Points, in no order, along strands that fork, close into loops and pass close to each other.
(in the rows, 128 means zero)
Two points are linked if the straight distance between their rows is under 95.7.
Feda: [160 150 147 168 131 126  78 114 172 126 161 146 130 129  76 151 130 170
 160  77 120 167]
sedif: [101  87 166 106 126 138 151 142 150 174 102 114 122 138 106 163 122 178
 136  88 135 146]
big: [106 149 155  97 128 154 139 117 153 118 154  71 111 125 153  81 127  99
 136 132 125  89]
suz: [129 134 106 105 113 148 112 118 177 104 134 133 154 103 146 128  96  84
 125 147  94  70]
vin: [149 101 124 140 111  88 119 122  88 140 101 212 156 134  69 131 119 150
 138 147 116 137]
tema: [141 104 177 130 170  92 136 123  72 166 159 165 111 169  29 161 131 166
 135 136 152 150]
biz: [107  95  83  92 131 155 151 133 135 118  83  99 134 117 184 117 112 111
 121 134 130 116]
Keki: [190 105  68 176 135  69 145 137  93  96  99 190 160 115 112 140 136 110
 117 171 119 157]
zoz: [138 147  46 157 103 122 132 133 130  84 109 120 154  85 210 118 111  85
 106 135 111 129]
Zati: [167 144 143 140 137 110  94 121  88 138 151 180 128 146  74 127 144 130
 124 174 130 138]
bapeg: [116 130 111 110 118 144 112 125 159 124 137  85 147  95 166 112  95 127
 148  82 114 128]
gane: [205 164  88 176 139 108 101 122 112  83 151 143 144 105 129 101 162 102
 141 145 125 186]
Lusus: [154 100 141 122 195  89 142 132  46 153 156 158 109 178  51 150 134 149
 125 167 156 147]
Fave: [ 70 143 186 125 106 152 133 130 193 150 192  71 116 112 137 125 101 127
 156  37 113  98]
Mukos: [ 91 101 126 114  88 129 120 126 100 169  86 159 137 140 122 124 122 167
 114 130 148 127]
gele: [161 142 117 127 150 107 132 123 131  90 112 152 133 146 148 136 121  99
 107 199 108 103]
mibul: [ 79 105 161 111  86 155 117 117 135 174 115 139 116 143 113 121 125 151
 120 122 148 110]
limu: [116 114  65 110 102 160 106 116 168 110 129 132 162  82 176 129  83  80
 125 119 101  90]
Gediz: [196 106  86 167 157  76 123 120  98 104 130 191 153 135  83 133 133 120
 128 173 123 156]
loko: [151 112 126 123 128 121 125 126 135 140 116 132 146 121 107 138 125 157
 137 120 125 155]
Seg: [123 122 157  84 182  94 169 147  71 142 127 125  97 168  74 159 137 149
 105 168 143  78]
laf: [143  88 158 112 144 122 148 130 130 152 113 132 131 136  77 149 129 161
 142 120 134 147]
rov: [ 98 114 134  96 137 137 145 136  80 124  70 152 107 170 146 106 146 106
 100 198 143  93]
lonot: [184 149 108 170 123 131  69 114 157 110 146 179 148 110  73 133 145 143
 156 104 110 146]
Geb: [120 150 134  99 142 144 139 120 146  91 125  94 120 139 177  98 122  82
 120 172 121  91]
Mizis: [201 150 117 147 160 114 102 112 130  96 160 129 140 123 103 106 146 123
 152 137 121 175]
Fadi: [ 47 116 220 132 101 138 176 140 162 184 153 117  90 145  79 179 137 156
 106  77 135  93]
Fodi: [ 91 151 166 146 116 126 102 131 142 172 144 121 105 154 109 167 118 190
 116  91 147 160]
Fevo: [167 146  91 172 145  93 141 127 118  73  94 175 137 142 183 159 112  85
  91 197 107 117]
fasa: [170 102 130 106 145 144 147 117 129  91  94 129 143 118 127 118 152 106
 144 164 127 164]
lufa: [ 56 135 198 127 123 148 182 144 176 162 186  53  99 121 133 145 121 140
 141  28 124  95]
peka: [111 102 101 145  70 107 121 131  76 151  68 197 157 122 126 115 128 147
 112 143 138 137]
bug: [154 182 110 165 109 123  76 124 125  87 158 110 150  88 163  81 138 133
 167  79 127 180]
pavod: [147 173  77 166  96 118  92 133  98 131 138 148 134 119 162 101 145 110
  98 162 133 132]
Sukom: [114 126 154 110 126 123 120 136  50 168 107 173 112 164 102 119 147 145
 114 178 152 129]
gib: [132  79 136 108 106 116 132 122 117 134  81 199 170 119  78 139 107 136
 143 138 109 123]
Zunav: [134 118 130 107 126 142 123 127 163 138 124 100 147 109 129 135 111 141
 145 100 115 130]
zir: [141 118 168  85 178 136 185 144 141 124 124  66 108 134 119 118 157 124
 145 121 123 109]
poze: [165 101 114 105 156 138 162 124 145  68  82 126 151 115 163 138 123  87
 133 166 107 143]
bedi: [158 157 145 149 145 114  99 122 148 129 167 102 130 125 112 134 127 171
 162  76 127 188]
Nom: [141 158 103 112 134 129 119 122 156  80 138 101 145 111 177 112 102  89
 133 148 101 103]
Voker: [153 137  94 102 167  90 147 145 117 124 124  96 130 137 144 149 114 151
 117 149 121 114]
rudo: [ 65  80 122  85 118 185 150 113 179 141 150  76 125 106 169  98 100  68
 156  86 128  78]
Gula: [144 120  81 167  79 118 120 141  88 144  90 173 150  99 141 116 154 132
 106 140 141 166]
tupes: [181 175  81 186 110 115  99 134 106  79 145 124 149  73 164  84 163 103
 147 106 124 196]
bapo: [145  79 140  99 123 129 139 126 155 130 101 169 169 105  80 152 105 119
 145 131  94 107]
Rer: [119  98 137  92 142 157 147 138 110 138  76 106 114 144 141 107 155 139
 127 141 150 138]
libom: [166 133 106 128 182 106 143 142  70 119 114 135 113 161 141 126 155 119
 117 192 140 155]
Datus: [116 114 124 116 148 126 157 135  83  87  50 173 112 173 168 128 137  97
  95 208 131  97]
Keve: [167 104  84 125 126 138 141 125 153  71  90 156 172  91 157 150 108  81
 127 161  91 132]
rufo: [110 182 113 125 121 120  99 124 105 110 167  74 120 126 193  67 115 126
 137 120 140 131]
Pim: [149 139 163 108 137 117 126 122 121 139 145 143 122 142  77 129 139 130
 125 170 121 102]
teku: [120 108 181 146 115 114 107 125 168 154 132 182 135 134  41 180 109 166
 144  92 110 120]
Lidag: [124 156  98 131 111 127 104 127  89 145 130 136 120 142 156 101 139 126
  92 176 144 120]
bazin: [179 152  65 160 136  96 139 137 113  86 118 115 146  99 184 122 129 111
 115 146 114 163]
muf: [138 193  78 155 117 104  99 132 104  88 154  96 138 109 206  77 121 107
 130 126 130 138]
luba: [118 175 126 112 145 127 116 134  95 139 159  73 107 141 166  99 131 151
 130 120 149 142]
zumi: [ 70  98 148 122  71 183 107 105 176 163 127 128 127 123 137 115 114 127
 136  90 144 130]
nazad: [ 79  99 105  85 121 180 138 109 171 104 146  78 135  93 190  90  87  52
 159  99 118  84]
ran: [126 119 107 124 169 126 162 137 117  76  55 131 111 168 204 145 126  91
  97 187 128 104]
daz: [145 109 152 140 125  92 108 116 120 148 131 193 142 138  40 159 114 169
 143 120 119 134]
Sel: [ 48 118 185 108 105 172 174 120 157 169 166  66  74 145 134 100 152 121
 122  80 156  71]
kov: [117 109 209 143 160  99 152 125 114 168 168 150  96 167  23 186 134 169
 128 110 150 149]
lomur: [148 115  69 155 121 102 148 154  70 134  78 149 140 121 164 118 155 131
  99 166 147 159]
gamis: [ 94 120 192 139 111 129 124 131 188 166 150 148 123 130  61 198 103 160
 134  73 107 106]
bavab: [152 127  97 153 155 117 162 125 127  59  69 151 134 141 212 156 116  84
  96 187 113 122]
Fonoz: [ 67 126 221 139 104 127 143 133 164 174 148 143  99 154  60 191 125 167
 114  88 128 117]
mil: [136 125 158  93 176 135 158 139 105 135 117  81  97 151 120 112 161 139
 139 140 142 141]
sif: [140 154 120 102 169  92 138 143  76 148 149 109 109 155 106 152 129 161
 104 163 142 113]
pum: [114 145 103 166  70 140  70 120 137 157 126 168 137 115 127 118 134 152
 114 109 139 140]
levaz: [ 91  87 119  82 139 156 161 139 131 136  79  93 116 136 151 113 132 132
 125 128 137 100]
digu: [196 137  61 192 142  80 145 138 109  80 112 152 146 104 153 138 143  92
 109 167 117 167]
bet: [114 104 153  82 173 122 193 154 132 116  94 104 105 152 118 144 136 111
 113 160 113  54]
lagik: [139 173 135 136 135 112 101 128 122 143 169  90 118 131 131 125 122 176
 138  91 137 167]
ponef: [ 87 121 184 120 128 135 138 136 135 174 128 104  99 155 104 161 131 185
 125  94 152 153]
feke: [135 148 187 108 141 112 141 126 133 157 171 119 108 138  61 150 138 145
 122 137 130  94]
liti: [ 41 123 197 122 106 167 146 119 160 172 153  78  79 155 131 121 137 144
 126  75 158 121]
pemen: [170 175  90 188 106 108  84 139  82 142 148 176 136 118 122 112 166 117
 107 154 134 157]
seb: [105 136 131 104 124 132 125 134  81 151 112 141 108 162 134 111 139 133
  94 184 148 101]
Kuves: [121 135  74 158  71 144  85 119 147 136 125 143 152  94 154 115 120 139
 120  95 130 139]
vinan: [132 112 174  89 183 124 214 155 135 126 128  82  97 139  96 136 168 116
 127 132 115  73]
ravo: [ 73 131 153  89 126 158 155 124 144 139 153  62  94 140 152  83 132 111
 128 114 148  73]
zosel: [ 85 161 167 147 102 155  85 124 208 143 179 105 120 113 117 145  97 137
 156  39 107 112]
fuv: [123 171 155 153 102 139  69 117 147 100 162  98 141 103 159  87 119 141
 179  54 123 179]
talu: [109 164 172 145 106 147  79 114 183 129 168 105 124 115 127 123 117 148
 158  62 117 144]
Refom: [101 139  79 135  92 148  92 113 149  99 153  95 158  84 193  86  89 105
 159  70 122 129]
vizu: [180 151 118 171 126 114  75 122  91 142 154 193 134 136  80 119 162 134
 130 158 132 164]
boveb: [190 125 145 124 159 130 124 108 135  98 140 121 138 127 102 107 154 108
 157 154 126 177]
lalor: [168 115 135 118 205 112 139 141  55 143 145 125  99 179  92 130 158 132
 130 178 155 165]
kun: [ 54  65 106  91  92 193 142  98 170 157 130  92 114 122 163 101 101  90
 148  91 153  88]
febeb: [ 85  75 105 102  78 185 124 104 160 138 104 129 141 104 158 103 108 104
 132 111 142 115]
Zop: [ 57 136 218 136 116 136 195 146 178 166 181  78  90 132 104 175 142 150
 117  48 126 105]
taba: [113 119  37 144  89 149 123 114 151  82 118 129 155  83 213 117  88  66
 110 133 113 108]
levib: [143 162 123 113 192 124 138 148  58 117 126 109  89 177 166 126 154 111
 108 197 140 129]
vevep: [130 151  48 168  79 143  88 129 149 105 137 123 159  68 180 101 113 113
 130  74 116 136]
pelod: [132 113 136  90 194 104 182 150  97 118  94 112  99 168 108 151 134 133
 112 173 127  81]
Temos: [173 117 110 150 104 143  83 115 163 105 119 180 172  88  85 138 132 130
 150 111 103 141]
bif: [101 153 128 157  90 129  73 125 152 166 143 148 125 133 116 153 116 181
 118  91 134 141]
Surup: [132 149 186 131 151 107 130 125 134 160 182 113 100 146  56 169 133 171
 132 104 141 142]
kufab: [128  98  68 122 116 132 152 144 104 120  64 126 144 112 181 120 134 128
 106 146 140 147]
Lupan: [165  99  96 115 111 142 115 125 162 104 106 164 177  81 112 150 112 112
 145 122  91 129]

A fork is a point with three links, a tip a point with one. Leave the first point through the second and follow the links. Name the first fork or tip that comes.
feke, Surup: levib
Pim, Zati: seb
suz, limu: Gediz
Fadi, Fonoz: Lupan
lomur, kufab: Voker
Feda, bedi: muf
kufab, lomur: nazad

A tip is a point with one link. Name the tips that can be reached along the links from each point below, in the order of the rows.
digu: Gediz, liti
Fevo: gele, Sukom, levib
zumi: Voker, nazad
Temos: muf

How many points has the smallest loop of links through each point below? Write 0 if it is on no loop.
Fave: 23
Fodi: 12
pelod: 0
rov: 0
suz: 0

Name the points in between on the shortest way along the links from the first point to the second, in order.
limu, Gediz: taba, zoz, bazin, digu, Keki
bet, levaz: vinan, zir, mil, Rer
Mizis, vin: boveb, fasa, poze, Keve, Lupan, bapo, gib
Fave, lonot: lufa, Zop, Fadi, Fonoz, gamis, teku, daz, vin, gib, bapo, Lupan, Temos
